Points, in no order, along strands that fork and pass close to each other.
Two points are linked if the straight distance between their rows is under 32.9. Some points are linked to none.
bor: [ -5 -10  -4  -1  19   7  13   2  -8 -13   7  -1 -15   9   3  37  -1   1
  -9  -2  -3  -6   4]
nibiz: [ 12  13  -3   5  -2 -15   2 -20  -9   5  12  -9  -7  -7 -20  -4   1  18
  17 -10  12  34  18]
nibu: [ 15  -1 -19  -1  -1  25   4  -5   5   3   1   0   8 -14   6  25   7   2
   0  -1   5   2  -3]
rab: [  5   3  12 -14 -12  20 -15   4   8 -18 -13   5  12 -12   8  -2  -3  -3
   4   3  -8 -10  -4]
det: [  9  -4   5  11  -3  13 -13   4  -1 -11 -17   1  -4  -9  12  -9   2  18
   5   2   2  10   1]
tibap: [  9   9 -10   1   0 -16  13 -17   6  13  14 -10   1   8 -10   0  -3   0
   6  -9   9  18   3]
Toz: [  1   7 -16  12  -2 -10  14  11 -13  -6   4  13   0   5  -5  16  -5   9
  -3 -15  10   8   2]
Ranu: [ -6  14  12   4  -6 -20 -17   1  -5   2  -8   0 -12   4  -9 -29   2   8
  13   7   7  16  13]
godo: [  2  13  10 -14 -14   8 -15   2   0 -13 -17   6   8  -3  -3  -8  -8  -7
   3  -1  -8  -4  -7]
biko: [ -1 -10  17   1   7 -10  -1  16  -1  -7  14  17  -7  19   9   5   1  -2
   6  11  -6 -22   2]
Vupov: [-17   7  21 -22  -2   5 -12   0   4   2 -21  -9   8  -3  -6 -27 -13 -10
 -12   3 -18 -17  -5]
mepup: [  9  16 -11   1   8 -12 -14 -13  -5   4  -8  -5  -2   7 -15 -14  -3   3
  10  -5   6  30  -5]
desa: [-24 -20  10 -11   5   2  -1  -2   4  -1   9  -5   6   1   7   3   4 -19
  -9  11  -6 -26   6]
Lipot: [ -6  -8   8   8  11 -13  -7   3  -6   0 -17  -2 -18  15   1 -14 -11   6
 -11   5  -1   4   2]
vos: [-12  -3  13 -16  -4  -8 -13   2   8   5 -10  -7 -17   4  -1 -24  -6 -14
  -8  13 -11 -12  -7]
dut: [ 13  -8  13   0   8   0   0   6  -5  -6   5   9 -19  10  -2  22  -2   5
   2  -8   2   2   6]
Kuvil: [ -7  -3 -10  14  -8   1   3  10   4   5  10  10   1  -5  13  -5  15   2
   5   9   6  -6 -10]
Nezaz: [ -7   3  20 -25  -2  -1 -18   1  10   0 -14  -6  -3   0  -1 -31 -12 -11
  -5  11 -18 -14  -4]
mas: [ -2 -17   9   6   6  -1   5  -6   6  11  12  -6 -12   1   4   5  10  -3
   2   2   4   1  -1]
Bup: [ -5 -10 -17   8  -5   9   5   9   2   3  16  11   8  -7  13   9  13  -4
   1  10   5 -14  -9]
padad: [ -9  18   9  -4  -2  -7 -19  -6   7   1 -17 -14   7  -4 -10 -35   6   0
  14   0  -1  14   3]
besav: [-15 -20   6  -6   7   4   4  -3   1  -5  20   0   6   4   8  19   8 -15
  -3  12  -3 -24   9]
tave: [  6   3  12   7  -2  -2  -7 -14  -3  -2  -7 -13  -2 -10  -5  -7   6  16
  10 -10   9  24  19]
nof: [ -8  -2  -5  10  -8  -9  23  -8  -2  10  12 -11 -18  -3 -15  15   7  -1
  -7  -6   8  11   5]
Tuke: [ -1  16  11 -11  -1 -10  -6 -16  -1  12 -13 -15   3   1 -15  -9  -5   2
   6  -8   7  18  15]
Popez: [  9  -5   2  -3  13  -7   1 -10   6   5  -2  -4  12  12   2   6 -12  -6
   0  -7   1   3   3]
nased: [  8 -11 -15   3  12   5   8 -14   6  10   2 -10   9  -2   2   7   2  -6
  -6  -4   0   9 -11]
ratu: [  0   6   1  -2 -12   5  10 -19   6   5  -1 -15   5 -14 -10   7   9  -4
   2  -6   8  13   1]
dez: [  2   3 -16  -2   3  -6  -3   6  -5 -11  -7  15   0  13   2   3 -13  -8
 -11   4  -3  -3 -12]
dedi: [ -2 -12  -2  -7   1  20  -5  12   0 -15   8  10  -3  -2  14  18   5  -4
  -6  17  -6 -21  -6]
Nodu: [ 14 -14 -11  -8  12  10   7  -4   3   4  16   3   5   4   5  26  -1  -6
   1   2  -1  -4  -5]
Tata: [ -5  -8  14  -2   0 -12  -6  15   8  -6  10  13  -1  15  13 -11  -4  -4
   4  12  -5 -25   3]
Kini: [  7 -11  13   2  16  -9  16  -6   2   5  11  -8   1  15   0  22  -6   6
   0 -10   2  -1  19]
Tise: [  4  -2  -2   0  -3  -7  20 -11  10  10  26   0  13   4   3  15   4  -7
   5   2   7  -5   3]
nofi: [ 21   7  -5   7   2 -11  13 -15  -3   5  21  -6   3  -1 -13   3  -4  19
  13 -15  10  24  18]
tanu: [12 -4 -4 18  4 -2 19 13 -2 15 28  9  3  1  6 10 12 10 14 -4  4 -6  1]
lun: [-17 -20  -4   2  13  -6   9 -10   2   9   0 -12   2   3   4   2   0 -13
 -14   5  -2  -9  -2]
gedi: [ 11  -6   1  -9  12  -3  -6  -1   6  -2   2   6  14  11   7   9 -13 -11
  -2  -1  -2 -10  -1]
Kifu: [ -5  -5   2   6  -3  -2  -8   6   3  -6  -8   2  -5   0   8 -16   2  -1
  -2   8  -1  -3  -8]
nub: [-11  -4   7  -2 -17   8  -3  13   4 -20  -1   9  -8  -6  13  -7   5  -2
  -4  13  -4 -17  -2]
Fute: [  0   7 -16   2   1 -12  15   0  -8  -6   1   8   2  10  -6  19 -10  -2
  -9 -14   8   5   3]
lobar: [-25  15  19 -23   2   8 -12  -2   1  19 -20 -11  16  -5 -17 -25 -14 -11
 -14  -4 -21 -15 -11]
zeg: [ -7  -5  -6  15  -7  -4   0   2   6   8   7  -2  -9  -7   6 -12  19   0
   7   5   7   7  -9]
Siza: [  6  -6   3  10  -5   9 -10  18  10  -9   2  11   8  -5  22 -11   3  17
   8   7   0 -12   4]
Dab: [ 12  -1 -22   8   9  -7  -1  -2   4  12  11   2   0   6   4  -6   9   0
  10  -2   6  15 -17]
Leson: [-11   7  10 -25   2  -7  -9  -5   2  10 -10  -3  16   7  -7 -10 -14 -23
  -8   3  -7 -18  -3]
laz: [  2   7 -18  12  -5   4   5   9  -8 -13  -9  10   0  -3   2  16  -4  14
  -4 -11  10  10   1]
gizu: [  3   0 -16  -6   0   5  -5   8  -4 -13   0  18   8   9   5   7  -8 -12
  -8  10  -3 -12 -12]
bifu: [ 13  -2 -15   8  -3   1  18 -15   2  13  19 -15 -10  -8  -9   7   9   8
   4  -5   7  24  -2]
pav: [ -9  -1   7   1 -10  16   0  -1  -1 -13 -17  -5   3 -15   3   7   6  -2
  -8  -3   3  -4  -1]
zonem: [  1  -5 -12   6   3   2  27   5  -6  -2  24   8   1   2   0  33   6   2
   1  -4   4  -5   5]
zuzab: [ -1  20  14 -14  -5   5 -14  -4  -2  -8 -26  -2  12  -1 -10 -16 -15  -3
  -3  -4 -14  -2  -8]
tedav: [ 22   4  -9  14   4  -9  19  -3   3   7  21   1  12   2  -1   9  -1  20
  15 -15   8  14  13]
Nodid: [ -4   2   4   1  -6 -16  14 -10  11  13  14  -3  10   3  -1   0   3  -5
   6  -1   8  -2   7]
davig: [-18 -14   3  15  10  -7  14  10  -2   1  14   4   8   7  11   6   7   1
  -1   5   1 -20   7]
Pum: [  7 -10  14   3   7  -3  17 -13   3   5   8 -12  -8   2  -2  18   0   8
   1  -8   4   7  18]
Suso: [-14 -15  11 -15   8   3  -9  -5   8   3   0 -10   9   2   6  -9  -4 -20
  -9   9  -6 -20   2]
linot: [  8  20  10 -10   0  -4  -9 -21  -4   6 -11 -15   0  -7 -24  -6  -2   3
  10 -10   4  27   8]
nem: [ 18  13   8 -13  -5   5  -8 -14   3   1  -5  -7   2  -6 -12   3   3  -1
  13  -9   4  19   1]
fof: [-16  15   4 -12  -1  -5  -2  -4  -4   4 -20  -2  14   6 -12  -8 -18 -15
 -13  -1  -6  -9  -4]
saguv: [ 4 -3 18 12 -6 -4  0 15  0 -9  3 13  6  3 12  0 -1 15 13 -4  4 -7 16]
zesuk: [  6  -2   5 -14   1   4  -4 -17   6  13  -3 -11  -6  -4 -12   4   4 -20
  -2  -2  -2   8 -16]
podud: [-13   4  -6  -7 -12  -7  -4   0   3  -1  -2   5   4   0  -2  -7  -1 -18
  -5   7   1  -9 -11]
Rapu: [ -9   8   7  -4 -12   2   6 -22  -1   9 -10 -22  -5 -14 -19   0   5  -5
  -3  -7   4  14   1]
vin: [ -6  -6   1   7   5   3   2  10  -8 -16  -8   7 -14   9   5  15  -4   4
 -10   2  -3  -5   2]
pufik: [ -3   1  -5   7 -11  15   3   8  -5 -17 -12   6  -2 -12   6  16   3  10
  -6  -3   6   0   4]
Kek: [ -1  -8  -4   2   5   7  -2  23  -6 -14  12  20  -8   8  14  19   3   4
  -1  16  -9 -22  -4]
takug: [ -5  -5 -14   4   7   7  16   9  -7  -9  16   8  -8   3   3  36   6   0
  -5  -1   1 -10   0]
Bupi: [ -7  -8  14   4   1  -1  10  -8  -3  -2  -5 -10 -15  -3  -5  16   4   2
  -7  -7   5   5  12]
roreg: [ 15   1   3 -10  -2   7 -10 -17   4   7  -2 -12  -9  -8 -10   2   9  -6
   8  -5   2  20 -10]
sepo: [12 -1 -3  9  2  1 -3  4  3 -6 -1  9 16  5  9  8 -5  9  7 -7  6  2  5]
veso: [ -8  24  18 -16   4  -3 -16  -7  -3  11 -29 -15   8   2 -20 -23 -12   1
   2  -7 -10   9   3]
votu: [-15  10  -2 -14 -13 -14  12 -14   2  13   6  -6  -1   1 -16  11   0 -21
  -7   0   6  -3   1]
resu: [  0 -10  -6  11  -1  11  -7  22   9  -4   9  14   5  -7  26 -13   8  12
   5  16  -2 -19  -2]
luro: [ 15  -1 -15  15   7   0  22   4   2   4  19   6  15  -1   8  21  -1  18
   6 -11   5   2  11]
foli: [ -5  -4  -7  -7   4  22  -7  -6  -5  -5 -15  -7   6 -12  -4   0   2 -11
 -14  -1 -10  -3 -21]
zoka: [ 6 -8 -8 11  7  3 22  3 -1 -1 17  3 14  2  9 27  1 10  2 -8  2 -8 10]
Kopi: [ 11  -8 -18  16  16 -11  19 -11   2  12  14  -9   1   5  -2   4  -2  11
  -2 -13   4  15   3]
ler: [  3  -2 -19  -5  -2  17  -5   7  -3 -13  -4  14  14  -4   7  15  -5  -5
 -11   7  -1 -11  -9]
fugul: [ 15  -8 -15   5   4  10   8 -12   7  11  12  -8  -3  -8   2  11  10   2
   5  -4   5  15  -9]
vuru: [-14 -18  -6   6  11  -2   2   3  -2  -2   0   1  -6   7   8   1   2 -10
 -13   9  -4 -10  -7]
Rebe: [-14  -6  18  -7   8 -11   1   9  -1  -6   8   7 -15  19   2  15  -4  -9
  -2   8  -4 -19   6]
rur: [ -5  -5 -17  10   3   4   2  17  -8 -22  -5  17  -9  12  14  -2  -7   6
 -16  19 -11 -13 -10]
suto: [ 20  -5 -18   1   3  19   9  -7   6   9  13  -3  -1 -11   7  24  10   8
   3  -1   5  10  -5]
gidi: [-13  -5  -6   8  -5 -13   5  -7   4  17   3  -8  -9  -2  -4  -7   8 -10
  -3   4   7   6  -8]
tas: [  8  -5  23   0   0 -10 -11   7  -3  -4  -1   8 -24  13   0  -4  -5   4
   5   4   1   2   4]
dunat: [  0   4  13  14 -11 -10  -5  15  -1 -12  -4  12  -4   4  11 -17  -1  16
   6   4   1  -5   8]
Tidip: [-12  -3  -3  12 -13   8   4  20  -5 -21  -1  15  -9  -4  13   1   7   5
  -6  17  -4 -19  -4]
pipa: [  6  -7 -15  15  10 -13  33  -1  -7  11  27  -4  -1   6  -5  13   2  10
  -2 -14   2   7   5]
gede: [  6 -10  11  -3  10  -8  -5   4  -4   1   4   5 -23  15  -2  10  -4  -3
  -1  -1   1   2  -3]
dod: [  4   2 -12  -5   4  20   1 -12  -5   1 -11  -7  13 -11  -6  12  -2  -7
 -10  -7  -5   4 -16]
Gode: [  2  -8   8   0  10   1  -2  24  -7 -17  12  20 -12  20  13  12  -4   4
   2  18 -14 -22  -2]
famu: [  3   4   3 -17   4  -3 -11  -4   3  -1  -3   5  17  10   0  -1 -15 -18
  -3   2  -6 -10  -7]
Muf: [ -3  -1   1  -1  -5 -14  -4  12   3  -9   6  20   6  18  10 -14  -9  -6
  -2  15  -6 -20  -4]
Mozu: [-13   0  18 -15   3 -14   4  -2   0   3   1   0  -9  14  -6  15 -10 -11
  -6   2   2 -10  11]
dig: [ 18  -7  -2  19  13   7  22  24 -19  10  22   9 -12  -1   0  18  13  20
  14 -13  -1   1   7]
bedu: [ 16  15 -11 -10   3  -8   4 -19   5   9   2  -8  12   9 -13   4  -9  -6
   6 -14   2  19  -3]
gebi: [-18  12   2 -14 -14   2  -7   3   4 -17 -15   0   5  -5   2 -39 -13  -7
 -15  10 -23 -19  -4]
zigef: [  1  -5  -4  18  -3  -2   0   0  -4   4   5  -3 -10  -7   1  -6  16  12
   8  -2   9  15   1]
bon: [ -6  -2   4  -3  -8   8 -14  -3  17  -1  -3  -9   2 -15  10 -23  14  -5
  10   3  -2  -2  -8]
siga: [  4   8   3  10  -1 -13  -4 -15 -13   0   0  -7  -7  -9 -14  -6   1  18
  12 -10  13  31  23]
zan: [ -7  -1  13  -4  10 -16  -7  -4  -6  13 -19 -12 -21  12  -8 -13 -12   3
 -11   1   2  10   9]
Lan: [ 10  -2 -11   8  -2  -7  22   3   4  13  30   9  11   4   4  12   7  -2
  10  -3   4  -4  -1]
pif: [  2 -13 -11  16  17  -4  11 -11   2   9   2 -11   2   3   4   2   1   3
  -5  -7   4  13  -3]
Vomi: [  5   5 -14  -4   6  -5  -7  -1  -4  -4 -12   4   4  15  -1  -5 -13 -10
 -10  -1  -2   7 -16]
Desiz: [-16 -11   5   1   3   0  -1   3   1 -12  -5   2  15   1  10  -3  -6  -5
  -9   4  -1 -19   9]
fitoz: [ -4  11   0   5   6   0  -3  -8  -5  -1 -28 -10  19   0  -4  -9 -14   4
  -8 -13  -1   9   2]
zivof: [ 25  -2 -17  18  15   2  17  27 -18  12  18  15  -6   4  -2  14   3  25
  12 -16   1   6   6]
toson: [  1  -5   5  13   1   7  -8  -6   0  -7 -17  -9   3 -11   8 -11   5  15
   5  -4   6  15   9]
zofep: [  6  16 -12  -6   7  -8  -4 -16  -2   7 -14 -10   6   5 -16  -7  -8  -1
   2 -14   2  25  -6]
sop: [ -3   1   5  17  -5 -12  20  -1  -4   3  11   1   0   2  -3  12   5   9
   4 -10  11   4  16]
lesa: [  4  -9  -2  -5  13   3  11  -7  -4  -4   5  -6 -17   5  -6  31  -1  -5
  -9  -9   1   4  -1]
Baza: [ 27   1 -20   8  12  -3  15  18 -14   5  22  14  -7   5  -6  22  -3  25
   7 -21   4   9   7]
bezon: [ -3   3   3  -7  -5   1  -8   4  -2 -20 -21   7  -7   9   4 -13 -15  -3
 -15  12 -16  -9  -9]
Tifup: [ 20   5 -31   4   6  14  -6   7   1   3   0   9   3  -3  10  12   0  10
  -1  -2   6   7 -10]
Kipaz: [-13  -1 -10  -4   5  -8   8 -20   7  18   1 -15  21  -2  -3  -9  -2 -17
  -6   2  -1  -1  -5]
pazi: [ 14  14  -1   3  -4  -1 -10  -1   2 -10 -10   6  17   1   0  -2  -8   8
  13  -8   6  11   6]
Niv: [ 25   0 -10   4   6   5   9  11  -8   0  16  12  -9   2  -3  30  -2  20
   7 -16   6   8  11]
pomis: [ -7  22  19 -15   1   4 -18  -3   1   1 -28 -10  16  -1 -13 -32 -14   1
   0  -6 -18  -2  -2]
dugad: [-17  15   3  -4 -16  -7   1 -15  -1  13 -13 -20  -5 -12 -20 -10  10  -5
   3  -1   8  17   4]
kon: [-12   4   6 -15  -1   9   0  -6  -7  -8 -11  -1  11  -2 -11  13  -8 -20
 -17  -3  -7 -14  -5]
dele: [-15  -8  20  -5  -5 -13   0   3   8  11  10  -3 -15   4   1  -3   6 -14
   2   8   1 -12   1]
sefil: [ 23   2 -27   9   7   9 -12   9  -4   6   3   9 -11  -2   4   1   5  19
   8  -3   8  21  -9]
ripot: [ -1   8   2  -2  -4 -19  16 -15   7  19  10 -11   4   6 -10   2  -2  -4
   0  -4   9   9   9]
gesed: [-17  -4  22 -16  -5 -12 -10   4  12   8  -2  -3 -15   8   0 -15  -5 -13
  -6  12  -4 -15   6]
vugel: [ 15   6 -21  11   5  -5  -5  -8   0   9   8  -3   1  -1  -2  -7  10  12
  16  -3   9  28  -6]
sim: [  1  -1   4  10 -10  -4  -9  13  -1 -12  -6  10 -13   3  10 -22   2  11
   2  10  -4  -2  -1]
Luvu: [  0 -10  -7   5  -5  10  -4  23   5 -16   9  21   7  -1  24 -11   0   7
  -1  21 -12 -28   1]
lipim: [  8   7   0  -9   7  -8   8 -17   1   8  -5  -8   9   9 -12   8 -16  -8
  -5 -13  -1   6   3]
Teb: [  8  -5   7  -4  -5  21 -11   8   6 -15  -5   8   8 -10  13  14   1   5
   1   2   0 -12   5]
pofu: [-12 -14  -3 -10  -4  17  -9   5   0 -13   3   3   6  -8  10  -1   5 -16
 -11  14  -8 -23  -8]
semug: [ 21   4 -16  21   2  11  11  15  -5  17  21  12  -3 -11   4  13  15  24
  16  -7  10   5   3]
kilu: [-13  -6   5 -16  -3   9 -12  -1  10  -3  -1  -6  22 -10   7 -22  -4 -19
  -5   5  -9 -18  -3]
mokuz: [-10   2   7 -26   3   1  -9 -15   3  13  -2  -8  12   1 -12  -6  -7 -28
  -8   1  -9 -13 -13]
parup: [ -3  -2  16   8  -3 -18  -6   3  -8   7   2   2 -26   8  -6 -11   4   5
   3   1   8  12   7]
dador: [  0  15   4  -1  -8  -4 -12  -9   6  -4 -10  -7   6  -5  -8 -18   9   5
  19  -2   7  18   5]
sanit: [ 12  -3  -5  15  -1  11 -15  11  -4  -5  -7   6 -13  -5  11  -9   8  21
   7   5   4  10  -3]
bolad: [  6   4  -7  12  -2 -10   0  18  -8  -3   6  19 -10  13   4  -4  -4   5
   3   2   4   3  -8]
pupav: [ -6  -3  -1  12   5 -12  -4  -1  -4   0 -11  -3  -6   9   4 -16  -5   5
  -5   1   3   9   1]
lir: [ 6 -5 -1  5 -3  8 -5  4  8 -7 -1  6 16 -6 17  3  1  5  4  1  2 -8  2]
sifet: [-16 -14   8  11   1   0   9   5   1  -5   2  -2   6  -3  11   8   4   1
  -5   1   4 -13  11]
beso: [ -7   3   3 -11  -5  13 -10  -2  11  -9  -8  -4  27 -13   7 -22  -3 -10
   2  -1  -9 -14  -5]
kez: [-12   8   2  -8 -15  13  -7   7   1 -22 -21   1  11 -11   4 -21  -7  -5
 -10   7 -17 -16  -7]
Kivo: [-10  -3   4 -16 -10  -1   7 -11   6   5   7  -5   4  -4  -6  12   4 -23
  -4   3   2 -11  -1]
Rak: [-17  -3   0 -12  -9  -4  -7   5   7 -14  -6   1  -2   1   9 -37 -10 -12
 -14  19 -21 -22  -6]
pareb: [ 13   4 -23  -6  -1  23 -13   9   1  -8  -9  14  21  -3  13  15 -10   1
  -6   6  -3  -9  -8]
Fezos: [-14 -14 -14   6  10   4   1  13  -6 -14   4  11  -3   9  14   4  -1  -7
 -16  20  -9 -19 -10]
Gofu: [ -3   5  13  -2  -1 -11  -1 -11  -3   9 -13  -9 -10   3  -9  -5  -6   1
  -3  -5   8  12  13]
Pilen: [-14 -12  14   0 -13  -2  -4  11   5  -4  10   7 -16  -3   7  -5  14  -7
   2  10   1 -17  -4]
fen: [  0  19   4  -8   4   2 -20 -10  -6   3 -25 -14  -3  -2 -20 -23   0  -4
   3  -3  -8  21 -15]
Tura: [17  0 -7 12 -1  8  8 16 -2  9 18 13 -1 -4  7 15 10 16 14 -4  7  1 -1]
dev: [ 16   5  -6  20  -5   8  -3  12 -11  -1   3  11  -4  -8   5   4   9  29
  17  -6  12  15  11]
kedi: [ -2  15  -6  -1  -8  -3 -14  -7  -9  -6 -21  -5 -10  -3 -13 -18   2  -3
  -1   0   1  20 -11]
tup: [ 12 -14  16  14   6  -1  -6  10  -7   5  10   5 -25  -1   2  -5  11  13
  10   3   2  11   1]
pazud: [ -8   4  -1  -4 -18  11   7  -4   4  -9  -3   0  12 -17   1  11   9  -7
  -3  -1   7  -6   0]
boza: [ -7  -3   4 -11 -11   6 -18   0  14  -4  -2  -6  -9 -10   6 -26   8 -14
   2  10  -8  -6 -15]
kemi: [-15  -2  -2 -16 -14   9 -13   8  11 -13  -1   2  -4 -14   9 -32   0 -16
  -7  15 -16 -18 -13]
kive: [22 -1 -7  0  3 13  3  8  0 -5  6 10 -2 -2  4 31 -3 13  4 -9  4  3  5]
tul: [-27  17  21 -22  -1   7  -6  -6   2  22 -20 -19  14 -11 -20 -17  -5  -7
  -8  -6 -14  -7  -5]
Dulo: [ 15   7 -27   1   2  21 -14   6   3  -3 -14   7  15  -8  12   2  -5   7
  -2   5  -2   0 -13]
tosed: [ -8   1  -3  -7  -1 -10  26 -17   0  13  12 -20 -16   3 -18  21  -5  -9
 -15  -5   6   7   7]
Pid: [  9  14  -2   1  -5   3 -13  -2   5  -7 -11   0  14  -6   1 -11   6   6
  15  -3   5  15  -1]
Fis: [  3   1  -9   7  -5  -5  -5  18   2 -11   4  20   9   9  18 -14  -6   4
   0  16  -7 -15  -6]
kura: [-13   1  19 -20   2  -8   3  -5   3   3  -1  -4   7  10  -4  14 -13 -16
  -9   4   1 -19  15]
sipu: [  6  -6   9  16   8   2  15  20 -14  -3  13  13 -13   4   2  23   8  15
   7  -8   2  -4  10]
sopi: [ 14   9  -4  -2 -16  14 -16  13   2 -20 -16  15  -4  -4   9  -4  -3   9
   1   7  -4  -3  -6]
teg: [ -4  -1   6  -5  -9  10 -14   5  17 -11  -4  -3  14 -14  16 -25   7   1
  12   2  -2  -8   1]
Peme: [ 25   6 -10  23   0   3   1  17 -15  12  18  14  -4 -11  -2   3  13  29
  23  -6   9  17   7]
Koruz: [  2   3   9 -21   4   3  -6 -16   9  16  -4 -12   7   0 -11  -3  -5 -22
   0  -2  -6  -1 -10]
Ripep: [ -2  14   8  -8 -14   2 -13   3  -2 -17 -25   1 -12   0  -4 -27  -8   1
  -9  10 -15  -1  -7]
seba: [  8   0   1  23  -2  -5   6   9 -14   2   7   8  -8  -4   0  -1   7  20
  10  -8  12  13  10]
Lok: [ -6   4  -1 -18  -2  -6  18 -21   3  19   7 -16  -3   1 -19  16  -6 -19
 -12  -4   0   3   0]
Dugo: [ 12  -9   2   2  11   0  10   4  -9  -5  13   0 -25   6  -7  27   4   8
  -2 -12   5  10   4]
rifum: [ -8 -15 -13  -4  -4  15  -3  -1   5  -3   7   3  12 -10  11   4  11 -13
  -7  10  -1 -15 -11]
Nuvo: [  8  -2  -8   9  -5 -10  21 -15  -3  11  20 -13 -22  -6 -17   9   6   8
  -2 -10   8  23   5]
Ririz: [ -9 -12  -7 -13  -1   8   8 -15   2   4  12  -3  17  -3  -4  14   2 -24
  -9   6  -1 -16  -2]
nurun: [ -9  13 -11  -6  -6 -15  15  -8  -2   2   2   1  11   7 -11  11  -9 -15
 -11  -7   8   0   1]
sunaz: [-18  10  19 -20  -2   5   2 -12   5  17 -13 -18  16 -11 -13  -8  -4 -13
  -4  -6  -5  -9   4]
Bek: [-11   5   0   8  -4 -25  -4   1   7  11   5   3   9  10   5 -21   0  -3
   6   4   8  -1   3]
difeb: [ 12  -8   8  21   5  -2   1  15 -21   4  10   9 -24  -3  -3  -1   9  19
  11  -6   5  14   7]
Bila: [-18   7  -6   4 -14 -13   2  -8   2  11  -4 -10  -5  -6  -9  -8   8 -11
  -2   1   8  10  -3]
zenip: [-10 -16   2   6  12  -4  14   2   1   3  24   2   6   8   8  18   8  -7
   1   6  -3 -20   8]
lozin: [ 14  -5  -2  -2   6  14   4   9   0 -10   8  13   6   1  10  38   0   6
   3  -1   0 -12   9]
vit: [ -1   6  -6   4 -12   4   8  -9   6   0   2  -2  13 -14   2   4   9  -1
   6  -3  10   6   0]
Moru: [  5  -2  -9  -5   0  24   5 -13   2  -2  -6  -8  16 -17  -1  16   6  -4
  -3  -3  -3   0  -9]
befa: [  3  -1  -6   2   0   1  -2  12  -7 -25 -15  12 -11  11  11  -5 -13   6
 -17  17 -16 -10  -7]
fod: [  6 -11  -9  17  14 -11  38   6 -10  14  32  -6 -14   5  -9  15   8  11
   2 -15  -3   5   5]
kubu: [-16   1   1  -5   2  -4  -2   2  -2  -9 -17  -1  14   6   3 -11 -14  -9
 -15   5  -7 -17   1]
riru: [ 10 -20   9  11  11   2   0   8   1   8  14   2 -19   4   7   5  12   4
   7   4  -2   1  -7]
tam: [ -6 -13  10   6  -2   3   7  -9   4   5   0 -11 -11  -9  -1   7  12  -1
  -4   0   5   4   3]
pupud: [-18   0  18 -14   4  -1   5 -14   8  15 -10 -18  16  -2  -5  -4  -8 -10
  -9  -2  -3 -11  13]
gan: [ -5  16  14  -5  -7 -13 -21  -1   3  -6 -15  -6  -6   1  -4 -36  -1   5
  12   7   0  10   7]
nuv: [  6   4   1  -4   6  -6 -17  -8   9   6  -8  -6   7   5   2 -21   0  -6
   8   0  -1   9  -9]
numi: [ -3  -5  17  18   1  -3   8  18  -7 -11   4  12  -2   5   8  10   4  16
   6  -5   5 -10  16]
Kubev: [  0   8   7  10  -7 -21 -11   4 -14   5   2   5 -21   5 -12 -18   2   7
  10   0  10  20   8]
big: [ -8   3  24 -17  -3  -5  -1  -5   7   2 -11  -5  13   4  -2   2 -13  -9
  -3  -4   0 -13  17]
gamum: [  1  14  -1  -1  -9   3 -16   0  -4 -13 -23  -2  -9  -2  -4 -25   1   5
  -1   4  -4  11  -9]
Kurap: [ 19   2 -18  15   6   6 -16  11  -5   0  -2   9 -13  -2   8 -11   9  19
  10   5   6  20  -9]
tad: [ -5  -5   1 -12  -7  24 -15   1   1 -12 -15  -3  -3 -15   2  -9   2 -10
 -11   7 -12  -9 -20]
vipok: [ 15  11 -21   6  10  -2 -13  -8  -3   0  -6  -3   1   0  -6 -11   6   9
  12  -3   6  31  -8]
vazam: [-10  -7  24  -9  -6   1 -10  -6   5   6 -13 -14 -18  -8  -5 -10   4  -7
  -4   1   0   1   3]
refon: [ -6  25   8 -14   6  -4 -16 -13  -4  14 -25 -16   5   1 -28 -21  -5  -2
   7  -7  -8  19  -4]

A fork is a point with three links, a tip a point with one. Leave the first point through the second and follow the links. Name the first fork or tip that comes.
gamum, kedi => lir
zeg, Kuvil => biko
nem, roreg => Leson
zuzab, pomis => lun
votu, Lok => fugul

Follow the links from the first point to the second, and from the first to the third. Name the last point that the two ways share.
pufik, Bup, tanu => zeg
lobar, Teb, Kuvil => biko
Pid, Mozu, Kek => biko
teg, zesuk, lipim => Leson
tanu, Bupi, Tata => seba
vugel, sifet, Tura => bedu
pif, laz, foli => fugul
tam, zeg, Tura => seba

Name the points in between on the shortest way along the links from the first point to the second, in order.
dod, Lok => Moru nibu suto fugul bifu Nuvo nof tosed
Fis, dev => Muf Tata biko Gode Kek dedi pofu rifum Bup Kuvil zeg zigef seba
Tifup, siga => sefil Kurap sanit det toson tave
tas, Pid => parup Kubev Ranu gan padad dador
lir, rur => Teb rab godo zuzab pomis veso refon fen kedi gamum Ripep bezon befa
